Each row is a point on a tangle of strands that fork and nearly touch. The rows are in no order.
Points whose rows are less than 162 apart are linked; no others are. Some points are linked to none.
tuvef: [ 37  12   8  46 -44  23  24 -37  -4   3  18  37 -31 -57 -20  23   0 -15
 -31  26  34  16 -30 -25  37 -23  11  21 -32  -8  18 -24  20   9  66 -27
  42   2 -33  20 -26  -2  17   3]
zuso: [-24 -46   8 -21   1 -14 -15 -46  52  63  17  39 -20  30  32  -8 -16  26
 -16  12  21 -22  29 -13  28  16 -16   3  18  22  -9  39   2 -40 -13 -46
  -5 -12   6 -47  25  -3   4   5]
kide: [  2 -13  24  19  45  13  31   0 -55 -68 -28 -41   9   5  -3 -17 -31  18
 -23   3   3  34  -5  23  45 -41   5 -38   6 -24   2  -1 -25 -49 -10   8
 -13  27 -32  19  -9   7  18   5]
Povos: [-38   5 -37  49 -45  13  21  83 -26 -18  41  24 -34 -21  20  10  29 -19
  39  23   3  53 -65 -43 -36 -15   7  82 -51 -31 -44 -53  18  -5 -17 -22
   1  -1  21  17  35 -33  12  36]
mebid: [ 21 -23 -22  -8  26  20  -8 -10 -32 -87 -22 -18  34 -52 -52  23  11 -71
   5   1 -42  38 -35   3  31 -22  33 -61   3 -34  43 -16  -8  41  27  22
 -10  21   1  56 -43   9 -21 -26]
gid: [ -3  14 -32  38 -40  28  -4 -30 -20 -42  20  22 -47  18 -48 -14  54 -56
 -30   8  -2  23 -44 -22   3 -21  14  11   7  -6  18 -37  24  30  -3  13
  31   2 -31  31 -30 -19  -5  -4]
kubug: [ 22  -2  67  -2  59  21 -21  12 -42  20 -66 -13 -25  -3  12 -18 -21  42
  17   4 -73 -35  -5  11   6  36 -58 -16  17  -1 -45  -6 -39 -73 -47  27
 -18 -18   4 -46  -6  39  30  25]
tazom: [-16  -1  23 -88  67 -12 -75   1 -35  24  -1  -6   1 -17   5   7 -40  38
 -41 -16  -1 -32  -7  57 -20 -24 -24 -26  14  28   2  25 -23  -4   7  48
  20 -19 -11 -23 -10 -21  -6  13]
zug: [ 12 -25   0 -38  20   9 -53  20 -33  -3  17 -51  -4  -8 -11 -15  35 -33
  70   7 -32 -60   9  13 -10  15   9   1  25 -18 -36  -3   0  -4 -32  45
  -2  -8  39  23 -28 -13 -23   6]
Merup: [ 11   3 -18  41  11  24  -3 -23 -47 -63   8 -33  49  28 -21 -27  -2  42
 -45 -17  26  54 -31  25 -15 -35 -26 -54  55  13  28 -64  30  48  36  16
  -2  52   2  57 -21  26 -44  -3]
Dupir: [-24 -13 -38 -41   9  27 -45 -62   8 -12  -5  25  10  15  -9 -32  59 -11
  11   2 -37  15 -21 -42 -31  31 -16   2  11  45  27 -29   4  24  -4  26
 -25 -26  46 -11 -47 -11  17  -9]
sabud: [ 71   1  36 -12  -2  -5 -62 -19 -59  26  23  -2 -42 -72  -4  22 -54 -31
  17  55  47 -11 -25  23  40 -46  78  50  -5  64 -38 -50  -2 -32  52  20
  60  19  -9   1 -67 -29 -52   1]
Gufu: [-73  34 -13  24  11   0  31 -15  24 -16 -44  63   3   8  25  -3   1  40
 -69 -25 -49  43 -34 -13 -58  38 -58   0 -27  35  46 -11   1  44  -7 -25
 -22 -21  23 -39 -13  25  39   3]
dazi: [-68  19 -23  22 -18  -7  46  16   0  -6  19  32  18  27  43 -20 -28  42
 -50 -29  34  52   0  -6 -54  18  -8  28  -6  11  31  -8   4  22  12 -21
 -10  -3 -10   0  25 -11  15  14]
nitus: [-21  31  18  78 -16 -12  87  -1  29 -41 -15  35  17  18   7  -1   6  47
 -69 -27  46  30  -3  22 -46   2  -5 -41 -21 -28  55   6  17  27  23  -4
  23  42 -61  19   7  37  -5   4]
Bezag: [ 28  -4  48  -8 -10  10 -20 -30   1  92 -15   6  -2   0 -23   3 -21  25
 -14 -19  22 -44  31  -6  31   1 -58 -20  15  38  14  10 -10   9  24   1
  18 -36   1 -39  10   0  17  -6]
piv: [-30  17   3  49  -3 -33  89 -47  60 -38 -12  43  45   1  23  -2   7  26
 -30 -47  22   3  26 -19 -23  47  29 -41 -21 -55  62  26   9  32  18   1
 -12  16 -33  27   1  36 -13 -16]
dekul: [ 24  39  25  46 -23  17 -10 -44  -6  33  17  55 -61 -24  -9  13  29   2
 -51  31   0  11 -63  -5  -1 -18 -22  12 -48  -8  -5 -24  39  26  37  21
  61  27 -34 -25  -2   8  32   9]
Fudek: [-16   3  29  45  21   8  17  22   2  -8  -3   5  16  13  37  16  -3  66
   7  -1 -54 -15 -27  -4 -45  12 -64 -31  21 -18 -31 -22  14 -19  -3   3
 -14  -2  59 -30  -3  18   8  41]
Nerik: [ 53  -3  -3  -6   6   8 -33 -50  25  79 -35  22 -34  12  40   3  -1  -1
  48  40  20 -30   7 -41  38  56   1  46 -16  18 -33   5  -7 -61 -39 -35
  24 -17  48 -83  19  -9   3   5]
Dugom: [-30 -18  -8  48 -31  33  39  27   9 -34  41  60 -34 -37  28  22  17 -28
  12  22 -10  83 -74 -31  12 -26  17  53 -33 -33  -9 -33  17 -15  10 -37
  -2  -7  16   8 -10 -26  19  -4]
badut: [-28 -28 -15 -48  19 -45  27 -49  40   5 -10  20  78  13  57 -16  12  28
  43 -36 -11 -30  40 -20 -22  42   2 -43  39  39  19  15 -17   8  30 -10
 -53 -28  31   0 -29  11 -21 -24]
nedor: [-52   1  -7  41 -27  36  -2  85 -57 -12  31  11 -28 -25 -14   8  -1   4
 -26  -3  -2  76 -61 -20 -37 -17 -17  34 -26 -11 -14 -39  16  27   0  13
  17 -13  -4  -1  35 -24  30  20]
pagik: [  3   4  49 -12  19   0 -21   2 -42  40 -21 -21 -30   2  24  14 -40  51
  14   7 -34 -20  -5   1   1  14 -37  26  31  21 -50 -27 -34 -75  -3 -10
   1 -15   5 -22  19   2  22  22]
sef: [ -4 -27  -3  16   2 -15  11   6   4  10  47   8  33 -13  33  -6 -25  20
  15  16  61 -13  16   5  13 -20  30 -10 -10 -24 -19  37  33  -6  10  -6
  20  27  10   1  22 -26 -29  11]
Niten: [ 14 -28   9   0  12 -12 -37  13  19   6  45  -3  -1  35  31  -4  -7 -28
  46  27  63 -47  33  13  23 -19  28  10  26  -3 -50  41  36 -39 -23  -9
   7  37  28   1  11 -20 -17  -4]
gepe: [ 44  27  63 -22  64  -9 -72   8  32  85 -18 -12  -7 -20   5  31 -42  39
  18  -3  -5 -59   6  67  15   7 -40 -22   6 -16 -10  45  -5 -21 -30  26
  26  35  10 -76  53  43  12   9]
ran: [ 39  15  38  28  38 -31  17   8 -25 -18 -74 -45   5  61 -10  -5  27   9
   7  -9 -33 -58  75  37  15  15  -9  -9  51 -12 -28  -3 -32 -49 -34  38
 -45  29 -20  17  -8  87 -10 -31]
rez: [-53  -8   9  13  47   5  58 -26   7 -33 -20  63   9  33  33 -16  13  51
 -51 -12 -44  32 -29   5 -31  19 -18 -22 -16 -10  26   4  -3 -11 -14   8
 -24   3  15 -18 -28  21  16  14]
niba: [ 52  32  17  12   9  15  33  50 -73 -39 -43 -52   8 -16 -20  -3 -26  27
 -12   5 -25  34 -11  29   5 -10  -2  -6 -12 -30   1 -37 -27 -30  26   4
  24  32 -57  13   9  16   0  23]
bobuk: [-15  -1  13 -12  17  40 -46  15  27 -13 -27 -18 -20   9 -65  13 -12 -55
  14   2 -52 -25   3   2  42 -23   0 -13   3 -18  13  48 -16 -20 -51  24
 -44 -49  31 -40   1  -1  40 -21]
soro: [ 44  -9  -5 -17  27  15 -50 -27  42  34 -29 -28   7 -28 -45   5  29 -40
  54  -1 -34 -54  10  -5  48  23  -8 -27  16  -5   8  26  33  10  -7  32
   5  -3  82 -52 -24  34  -6 -36]
zome: [ 13  24   1  16  -6  39  15  32 -11 -28 -27 -37  15 -32 -55  46   5   4
 -44 -30 -43  18 -16  24 -16 -20 -44 -72  21 -30  37 -22  -7  22   0  34
  -4  20  -3  10  -9  22  -2   4]
siral: [ 21  14  -5  21 -12  12 -30  13 -47 -16  25 -55  26 -28 -10  -6 -32  44
 -68 -12  58  51   0  48 -10 -48 -27 -32  31  29  22 -56  13  39  61 -11
  15  41   1  31 -15  -5 -24  -1]
tezig: [  4  -4  25 -46   4  14 -60  -8  31  63 -25  -7 -37  -3 -30  40   9 -44
  33  -6 -52 -63  21  -2  39   5   0 -13  -5  -6  -3  36 -19 -16 -31  19
 -16 -43  48 -42 -17  -4   5 -24]
zomif: [-25 -49  -8 -41  19 -30 -35  22 -36  39  83 -13 -41  38  42 -42 -25   0
 -12  26  84 -23   2   3 -11 -14  22  56  -4  16 -40  22  27 -29   0  10
  39  18 -49  27  16 -34 -28  40]
gop: [ 14  26  73 -30  47 -32 -39  39  20  63 -22 -12 -24 -16  14  50 -30  36
   1 -46 -25 -58  16  56 -15   5 -38 -12 -17  -8 -21  30 -40  -2 -34  28
  22  18 -55 -41  21  30  22  15]
nuv: [ -5 -36 -34  16   5  21  37 -16   8 -23  24  50  14 -59  19   2  -5 -20
  36  36 -23  65 -51 -44  38   1  26   1 -40 -34  16  -9  10  -3  22 -27
   5  10  19  -2  -3  -9  26  -6]
nukab: [  7  37 -30  18   0  21 -20  50   3 -39  25 -29  26  -8 -17   3 -32  23
 -70 -44  62  72 -30  48 -31 -77  -1  23  32  33  31 -38  25  51  12  -5
  -2  33  -8   8  12  -1   6 -12]
Voke: [-32  21 -17   2  -1 -16  57  67  17 -53  -5  14  48 -24  12 -19  26   6
  18   6  -9  33  -4   8 -38  12  13   0 -48 -54   2  35  -9  14 -29  13
  -3  18 -33   8  57  23   5  17]
fak: [ 36 -20  17  12  17 -15  69 -27 -30 -13 -66   0  51  12 -25 -66 -20  28
 -54 -15  28  25  54  24  29  28   1 -18  -9  23  47   8 -34 -11  29 -13
 -21   8 -56   8 -30  31  17 -16]
kesi: [ -2 -26   4  -1 -35 -21 -19  39 -24  28  59 -14 -74  34   5  -7   5 -44
  21  31  62 -22  14 -24   0  -6  33  67  -9 -13 -55  -6  15 -45  -3 -25
  43 -15 -45  37  28 -33 -18  42]
bogoz: [ -5   6   3  11 -14 -32  29  37  62  15   7  23 -11  15  46  38  10 -14
  46   0 -19 -55  32 -15 -43  49  21  35 -23 -38 -43  47   6 -32 -46 -32
  17  -5 -31   8  58   9  -5   6]
Lekar: [ 15 -10  13  -6  -3  19 -51 -12 -15  15  43   6 -20 -36 -32  27   0 -43
  -7  10  -9 -22 -16  28  23 -49  -6 -41 -11 -22  14   6  34  36  27  36
  33  -8  10   5 -21 -29 -23  -3]
liso: [  9  -8   4 -33  18 -62  -9 -39  43  56   4  16 -13  48  88  22  19  23
  28  13  10 -63  35  -5 -44  32 -13  42  45  40 -58  23 -17 -54 -39 -25
 -21  -6  17 -21  10 -12 -33 -12]
pagu: [ 26  25 -35  -7 -29  11  14  28 -39 -72  -2 -54  12   5 -18   2 -34 -26
  -5  -8   7  31 -16  27   7 -44  27  42  35  21   7 -56  -4  16  11 -12
 -25   3 -16  47  -8 -13 -13 -17]
Maz: [ 90  -7  39 -50  24 -45 -37 -25 -69  44  -2 -32  -1 -59  31  24 -25  -6
  50  31  36 -53  -5  20  17  -5  42  16 -28   5 -62 -19  -5 -21  33  22
  49  25 -35  13 -46   2 -33  50]
Dul: [  -7  -16   16 -100   25  -25  -29   20    8    7   19  -12   22  -66
   23   70  -29    5   30  -19  -39  -28  -14   48   15  -38   24  -46
   13   -9  -23   26  -20   27   24   37   -7    5    5  -10  -13  -35
  -12   -3]
kipof: [ 41  -8  46   8  -7  -4 -25 -19 -54  53 -21 -14 -19  -7   9  10 -52  57
 -35  -4  -3 -36   8  14  23 -15 -68  -6  35  44  -9 -44 -28 -31  35  -3
  16 -51  -8 -12  -2   6  36  16]
Vas: [-61 -13 -39 -74   0 -13  27 -16  51 -12  34  63  15 -18  73  40  -1  15
 -13 -22  -9  60 -32 -26 -11   8  44   0 -18  14  18   7 -16  11  21 -41
 -34 -11  36  -4 -22 -49  -1 -22]
Fupu: [-45 -43 -23   6 -22   6  44 -40  24  10  12  41   6 -19  29 -19  26 -10
  50  22 -23  34  -9 -64   7  35  14 -20 -29 -26  18 -16 -10  -3  13 -45
 -22 -34  42  13  -8  -9  11   0]
rad: [ 43  -6 -35   8 -27  13 -31 -32  34  52 -13 -11  -7  25 -19 -18 -11 -29
  46  38  51 -18  32 -41  44  12  13  71  -1  61 -11   7  -7 -41 -33 -52
   9   2  58 -35  36 -23  -3 -24]
ziton: [  3  14   3  13 -40  41 -15 -15 -46 -29  -6 -17 -59  24 -62 -36  42 -62
  -9  19 -25 -14  13 -25   7  -8  -4  13  13   0  -5 -22 -18   8 -18  19
   2 -27 -33  44 -23 -28  20 -17]
Vatu: [-33 -32 -34 -49  -6 -37  15 -38  48  -1  26  40  26  -2  86  43  11  16
  36   1 -10  -9  12 -26 -16  14  25  -2  12  16 -18   0  -2   8  28 -29
 -40 -17  42  11 -27 -32 -24  -4]
Puv: [ -1   0 -10  79 -73  15  27  -4  44   2 -10 -18  29  -2 -41  -4   0 -12
  17 -15   7   5  22 -43  -9  29 -16 -11   2 -10  24 -15  21  38  22 -29
 -12 -17   5  35  29  17 -11  -9]
Tam: [-36 -19 -18  20 -17 -24  64 -32  18 -28  11  42  32 -18  33 -36  30  13
  39  -3  -8 -10   9 -33 -16  50  24 -31 -24 -56  21  19  25   8  17  -9
 -21   0   3  32  -2   9 -11  12]
relit: [ 33  43 -26 -39 -16  22 -28  22 -52 -22 -24 -62 -16   5 -26   7 -31  -9
  17   1 -15  33   1  12  27 -28  22  50  35  63 -11 -70 -33 -12  18  -6
 -21 -37  40  21 -13 -33   6 -23]
luguv: [-36  16  37  11 -22 -19  54  33  -2  35 -24  -9  35   0 -10 -37 -18  50
 -27 -14  25  18  46  -7 -43  32 -33  -7 -45  -2  24  33  -8  28  12 -12
  11 -18 -64  -8  44  27  18  39]
salu: [-31 -30  25 -53  37 -18 -52  36 -52  35  50 -11 -14  12  -7 -53 -33  13
 -16   5  45   1  20  14  -9  -4 -13  18 -15  28 -26  54   3  -2  -5  21
  27 -12 -46 -15  31 -23  -1  29]
Zafi: [ 16  47  24  38 -15  -1   3   5 -25  27 -32 -10 -20  38 -63 -53  54  21
 -43   8   5  -2   0  13 -42  40 -58  -3 -43  -4   8   2  20  35 -33  40
  34  19 -45 -39  34  38   9  21]
tep: [  7  14 -14  -2  53  -9  -5   8 -53 -40   7 -46  41  27 -16 -52  19  24
 -19  -5  12  31   4  31 -34 -13  -6 -25  27   5  -5 -35   3  28   7  36
 -14  41  16  17  -9  24 -40   5]
Bevo: [ -7  -9  19 -15  32 -21 -35 -22  40  28  11  47 -34  33  57  23   3   4
   6  12 -24 -31 -18  -3 -11  21  -4  13  12   2 -58  16  -3 -51 -32 -13
 -19   1  31 -42  13   0   6   6]
fuzad: [  4 -20  -9 -40  28 -17   6 -44  29 -24   1  28  -4  11  16  -7 -33  -4
 -25  -8  -7   0   3  28  50 -27  37 -16   3  26  19  24 -11  -7  15 -19
 -26  12  -5   0 -28  -5   6 -38]
liten: [-51  20 -24 -11 -41   0  37  59  -5 -47 -10   7 -12 -11  16  11  15 -22
   6  -5 -61  49 -24 -32 -46  26  13  29 -53  -2  -8 -13 -37  22   0 -28
 -24 -22 -34  37  -9 -17  37   5]
sisa: [ 31  -1  51  14   5  13 -26 -36 -17  72 -18  -1 -12  19 -32 -46  24   6
 -28   2   6 -23  11  -1   8  14 -51  -2 -21  12   3  29   5   0 -18  37
  28  -5 -36 -58  22  46  35  13]
gadof: [ 23   5  -8 -16  14  28 -41 -57  -3   3 -25  16 -32  15 -40 -44  57 -29
   0  11 -47  -8 -38 -19   7  23   1  20 -14  -4  10  -5  10  12  -9  36
  10  -7  22 -41 -24   5  13 -20]
nom: [ 30  14 -17 -38  23   1 -49 -38 -14  80  -3  11 -34 -16  13  -9  42   9
  57  38 -26   6 -28 -41  12  60 -18  36 -18  19 -44   1  22 -49 -43  -8
   8  -1  95 -85  -6 -23   4  11]
Dezot: [ -4  -9 -50 -14 -20   3  17   4 -55 -77  18 -25  23 -29 -40  -6  23 -44
   4   6  -8  51 -35   9 -11 -23  24 -36   4 -23  37 -32  12  77  32  23
  10  26 -45 100 -47 -18 -47 -27]
kiga: [-35  -9 -17  77 -50  -2  18  24  49  13  20 -21  55   0   3   9  -3  20
  56 -10  10 -26  17 -37 -41  22 -13 -39  18 -43  -5   4  34  18   9 -38
 -24 -21  51  24  43   4 -17  19]
fuz: [-33 -38 -15 -33   7  14 -17  -3  38  37  19  27  -5   7   7 -10 -66   8
 -32  10  47  22  41  -9  77 -10  14  11  -4  23  26  57 -12 -44  -8 -55
 -14 -17  17 -46  18 -11  10  -4]
bovur: [-45  21 -14 -33   7  -7  -2 106 -57 -29  17  13 -18 -15 -14  20   1 -10
 -63 -45  -3  60 -47  32 -42 -35   7 -21 -28 -24  17  34   6  45  16  37
  27  11 -93  15  22 -29  10  38]
guka: [ 81  47  -3 -14  14 -36   3  -2  13  32 -14 -26 -10  20  28  30  12   0
  58  10   8 -53  15  29 -13  20  37  54   0  16 -56  -8 -15 -31 -41  10
  33  27   2 -17  17  22 -16   3]
vug: [ 28  29 -40 -24 -48  17 -16  13  -4  -6 -19 -58  -7  25 -70 -16 -20 -53
  17 -26   6   5  37 -15  16   1  20  63  19  55  -3 -32 -56  -5 -11 -25
 -36 -44  20  30  21 -12  26 -40]
Ter: [-79 -25 -38 -43 -12 -14  44  50  34 -35   8  65   2 -33  38  38  18 -12
   3 -13 -40  62 -49 -29 -28   4  31  14 -50 -33   9  27 -34  12  -1 -34
 -39 -24 -12   3  -3 -36  15 -16]
kere: [-16  -3   8 -87  33  -8 -46  25 -61  17  14  20 -24 -38  28  31 -17   7
   8  -5 -31   2 -32  31 -16 -26  21 -13 -10   7 -22   9 -29  -6   1  30
   9 -19  -7  -9  -5 -65  -2  24]
mokem: [  8   0   9  58  -7   6  22 -10  18  27  -7 -20  47  -4  17  -5   9  47
  59   6   6 -27  17 -35 -19  51 -53 -31  39  -7 -24 -22  40 -18   9  -7
  -8  -4  64  -9  22  14  -7  34]
boros: [-88  18  -4  19 -29   9  34  48   7 -10 -11  39  -5   8  11   9 -26  25
 -80 -39 -35  57 -30   1 -71 -16 -49   1 -33  16  15  -2 -10  36  -4 -24
 -41 -27   8  -9  14 -21  50  20]
Povi: [ -5  39  19  12  16 -25  36  25 -16 -16 -21  -6 -16  47   4 -31  67  25
 -30  24 -26  -4 -21  21 -76  42 -25  27 -37  -6 -38 -16  13  18 -43  35
  32  51 -61 -20  19  28  -4  26]
mumil: [ 16  26  11  83 -34  13  88 -18  11 -28 -15  28   1 -10   0 -11 -16  16
 -70  -6  40  53   4 -12  13   1  -2   5 -21 -25  49  -4  11  -5  32 -36
   1  30 -66  42 -23  33  23   1]
nodol: [ 38  24 -13 -25 -20 -53  -9 -18  48  44  17  -3 -14  17  59  51  -8  -8
  43  -9  13 -62  35   2 -19   7  20  39   4  24 -38  20  -4   2 -10 -13
   8  -6  15   4 -12 -13 -32   2]
futil: [ 72  23  -2   8  -2  -1   8  18  -2 -49 -31 -84  -9  27 -44  19  -8 -32
   2  -4   7 -30  33  59  29 -38  20  28  42  16 -11 -41 -22  -1 -12   0
 -18  18 -20  31 -18  24  -8 -33]
gapuz: [ 31  26   0  10 -23  29 -32  59  23   5  15 -41   4   0 -20   9 -35  18
 -30 -19  72  27  -9  42  16 -48   7  33   4  39   6 -11   4  12  -5   5
  39  33   1 -12  38   1  14  17]
rudu: [ 65  26  25  33   9 -19  37 -13  -9 -60 -33 -43  11  85   0 -12  -3   3
 -21   8   4 -34  50  45  10  -7  28   7  47  14 -15 -23 -31 -22 -23  14
 -25  45 -34  47 -14  48 -12 -42]
Satum: [-29 -36  -4  -7   9  33 -43  -4 -24 -15  12  -1   2  48 -38 -42   2 -29
   0  25  -3 -19  20   0  36 -27   4 -17  11 -14   8  41   2 -13 -37  24
  -8 -24  12 -15  -9 -10  11 -22]
nerob: [ -8 -32  -7  36 -27  36  15  -8  56  43   5  19  13 -35   5  11 -44  12
  -9   1  44  36  35 -51  61 -16  19 -19   7   1  30  10   7 -23  18 -65
  -5 -17  45 -28  54  -9  14  -4]
munaf: [ -1 -37 -44 -40  15  26 -11 -26  15 -30  27   0  53 -62 -18  16   2 -35
  35  -6 -41  25 -27 -16  32 -12  24 -51  -3 -11  34  -1  -4  52  38   9
 -26  -6  45  12 -37  -5 -15 -34]
zez: [-17 -55 -22 -38  16  19 -45  -9 -43 -20  11 -27  -4  -9 -38 -44  20 -40
  55  38   7 -13 -11 -13  31  -7  38   4  -1 -26 -22  10  21   2 -33  23
   6  -3  30  29 -30 -34 -35 -18]
san: [-49  29  -8  -5  12 -44  63  42 -12 -69   0  14  27  10  23 -24  65  17
   0  20 -43   0  -3   0 -95  36  -2   0 -27 -40 -34   5   6  34 -36  23
  12  63 -48  14  23  39 -10  18]
nak: [-84  -6 -11  35 -10  30  -6   7 -17 -12  12  72 -26   3  -5  13  15  -5
 -50   1 -24  50 -36 -30 -40 -15 -31  13 -28  -2  -2 -35   2  22  -2   4
  -7 -28  22 -11  11 -26  37  29]
ginen: [ 31  -8 -54 -37   0  25 -24 -39  52  19  -4 -21  34 -30 -24  11  -9 -27
  62  -9  -4  -7  10 -17  45  11   1  -7   2  21  36   1   3  31  20  -5
 -19  -2  56 -21   0   7 -14 -31]
Gulog: [ 28 -16 -31 -32  -7   8 -40 -30  -2  46  -8 -16 -16 -34  15 -21  45 -33
  91  24 -27 -33   2 -55  10  55   3   6 -30 -14 -39 -13   9 -20 -14  -9
  -2 -28  80 -18 -24 -28  -2   1]
fegid: [ 16  42  15  16  32  15   3  -2 -11 -23 -34  11  -5  -5  -8  37   2  34
 -67 -13 -42  26 -34  16 -14 -26 -65 -45  28  16  19 -47  -2  19  11  31
  -9   5  15 -28 -13  -4  22   8]
Nabid: [ 36  23   4  90 -39  22  64 -34   4 -37 -16  -3  17   7 -51 -23  26  -2
 -16   9  10  40  13 -30  22  11 -36 -15  -9 -30  38 -45  10  17  17 -20
  14  23 -35  30  -9  24  -8  -7]
las: [  4  16  22  30 -42  21  -1   2  17   1  13  -4  -1 -60 -23  72 -18   8
 -24 -17  12 -10 -17  28  12 -51 -18 -68   6 -14  26   5   8  28  35  12
  23  17  -1  14  -3  -7   6   7]
buk: [-60 -25 -44 -38  -1 -15  18  -9  68 -16  18  10  71   7  11  -3   5 -14
  13 -49   7  10  16 -18 -36  18  11 -37  26   6  43  32  -7  46   8 -16
 -47 -34  41  15   6   8 -13 -29]
les: [  2   5  21 -11 -50  19 -54  -6 -54  28 -25 -31 -75  22 -71 -11  -4 -45
 -13  -1 -31 -36  34 -14  32  -6  -4  31  40  41   0 -36 -39 -26  -9  14
   7 -77 -21  28 -22 -23  16 -35]
kufen: [ 15 -35 -39  -9 -12  16  24 -18  20 -49  25  28  24 -35  45  19 -12 -20
  47  23   6  63 -19 -13  71 -24  80  -6  -1  -9  18  -1  10 -19  47 -54
 -10  24  28  26 -29  -8 -19 -16]
ligo: [ 31  -9   9 -21  41  -9 -52 -47  -7  36  24  29 -19  -8  -3 -11  46 -10
  -1  28 -20 -28 -25  17   9   9  -3 -16  -8 -14 -16  14  39  20  11  58
  35  16  14 -33 -19   7 -26   5]
fol: [-51  -2  -2  -1   0 -24  61  -7  21   5 -12  39  32 -14  25 -44 -43  64
 -30 -38  28  35  30  -1 -13  28  16   3 -40  -3  46  62 -26   1  10 -26
  -5  -9 -23  -7  11   5   0   8]
gek: [ 11 -20 -32  22 -49   0  -2  -9  47  58  -4  -4  14 -16   3  24 -23 -11
  63  19  48   7  42 -45  46  10  18  21  -4  26   1  -1   8 -23  13 -60
   6 -17  52  -6  41 -41   1  -1]
mutur: [ 16  10 -21  16 -40  18 -36  18   5  42  30 -20 -28  -2 -55 -21 -14 -19
 -19   3  78  15  -4  -2  -2 -50   6  32 -13  45  22 -23  37  30  23  -1
  73  -6 -21   0  37 -12  10   8]
zil: [ 42  11  51 -16  59 -33 -33 -11  23  90 -52  -8  -9   6   8  12  16  47
  36 -18 -25 -87  20  44 -11  33 -50  14  15  20 -37  37  12 -47 -52  14
  -2   7  22 -82  24  68   8 -23]
Dip: [-39 -18 -49 -28  13  -9  -9 -43  33 -41  28  15  18  33  11 -15  51 -20
  -4 -13 -19 -17 -23  -6 -30   8   9 -17  32   1  46   4  12  47 -14   8
 -37 -10  31  15 -42  -2 -16 -33]
rera: [ 34  28  33   1  15 -50  50  -7  16  -2 -23  -1  -5  22  38  28  32   1
  43  28 -18 -71  22   5 -36  43  -6  14  -6 -37 -51  13  -9 -30 -62   0
   5  24 -35  -7  10  32  -3   0]
Mozi: [-39 -29   9  -1  -8   1  -8  27   8  33  51  13   6  21 -23 -52 -15 -14
 -28  10  67  -3   9 -23  11 -15  23  11 -29 -10  -1  69  26  11  -5  -6
  24 -18 -21 -11  41 -20   0  18]
pupo: [-25   7  70 -65  56 -33 -34  18 -18  47   2   0 -20  11  64  29 -37  56
 -39 -22 -16 -31   4  47 -34  12 -33 -17  22  24  -9  23 -43   2 -19  29
   5   3 -71 -15   5  11  18  22]
zaz: [-28  19  28  41  29  40   1  41 -13 -43  -7  34 -18 -13  12  57   6  36
 -45 -25 -64  36 -78   9 -35 -23 -61 -48  39  -6  -3 -41  12 -18   0  23
 -28 -17  65 -21 -11   9  17  36]
Bako: [ 61   7  56  -1  32 -24 -12  -6 -34  39 -62 -54  16  25 -19 -10  15  40
  26 -16 -35 -70  34  34  14  31 -50  -9  41   5 -32  -5 -13 -38 -24  27
 -24 -11   8 -40   4  49   5  -9]
pipas: [ -1   4  12  55 -27   1  21   6  11   6  23 -17   9  30 -33 -25  42  -1
 -17  17  31 -34  35   0 -10  14 -24 -30   1 -52  -2  20  34  29   3  23
  25  27 -42  27  22  21 -26  26]
domis: [ -5   1  -2  57 -21  21  30 -22  -6 -28   8  34 -31 -37 -23   0 -27 -16
 -83  -8  51  50  -4  -6  44 -58  18 -13  -9  -7  66   0  -4   2  55 -18
  15  -2 -54  18 -23 -17  44  -9]
letik: [-24   9   5  -3  -5 -10  40  60  46 -12   5   7  16   6  17  16 -24  -8
  25  -5  10  -5  21   1   2  18  54  15 -51 -34   3  70  -1 -15 -35 -30
  14  21 -38  -8  52  -5   8  -5]
kilut: [  0 -23 -26   9 -64 -15 -12   4 -21  11  12 -36 -38  38 -13 -26  10 -61
  30  30  37 -41  47 -44  17   8  15  55   0  -1 -46  -1  -9 -33  -4 -11
   0 -44 -30  70  -7 -38 -22   2]
Fuzul: [  9  15 -13  23 -52   4   7  -7  -9 -52  18 -23  -8  15 -39   0  36 -35
 -30  -7  26  18   4   5 -20 -28   7 -16  15 -23  33 -25  38  65  28  15
  20  24 -50  77 -29   3 -56 -11]
zisa: [ 14   0 -20  26 -61   7 -30  17  12  -9  19 -57 -20  42 -34  -8  13 -86
  41   8  19 -41  29 -14  18  -3  41  71  32  29  -6 -20  -5   4 -14 -24
   2 -36  20  45  28 -30  -4 -23]
gezip: [ 24 -14 -49 -18  -5 -16  49 -43  54 -48   4  16  49  -1  35   5 -20 -20
  14 -20  25  32  10  -9  60  -8  66  15   6  31  58   3   0  -6  24 -47
 -42  11   5  19 -38   9 -13 -45]
tepe: [ 11  -7 -11 -21  12 -15 -16  36   9  -5  23 -57   4   7   5  11   0 -30
  84  22  11 -60  29  30   1  -6  38  17  33 -18 -64  27   0 -34 -43   8
  -5  21  41  22  10 -18 -58  13]
mezi: [ -8 -22   5 -32  56   6 -22 -42  34 -35 -43  15   9  -9 -30  23 -39 -37
 -32 -12 -28  -9  22  11  91 -40  21 -54  10   5  62  50 -13  10  29  14
 -52 -24  -3 -18 -52  18  19 -40]
vip: [-20  -1  -5  20  41   1  44  -3 -26 -72 -13  -5  36  37  17 -33   9  17
 -22 -18 -23  29   8   5 -23 -11   3 -54  16 -32  13   1  -6 -11  -3  20
 -29  17 -14  17 -14  18   5   2]

A fork is a point with three links, a tip a point with one. Leave the first point through the second and follow the links. Name the first fork or tip that comes.
soro, tezig => Bako
Bako, ran => les
gadof, ligo => mumil
kiga, mokem => liten
sisa, Zafi => Gulog

A fork is a point with three links. Follow the links from the first point to the second and name the forks in between, in order.
zug, Bezag => Bako
Fudek, nak => mumil > nuv
vip, dekul => boros > nuv > mumil
Dugom, Lekar => nuv > mumil
Vatu, Tam => mumil
fol, fuzad => boros > nuv
Lekar, tep => mumil > nuv > boros > vip
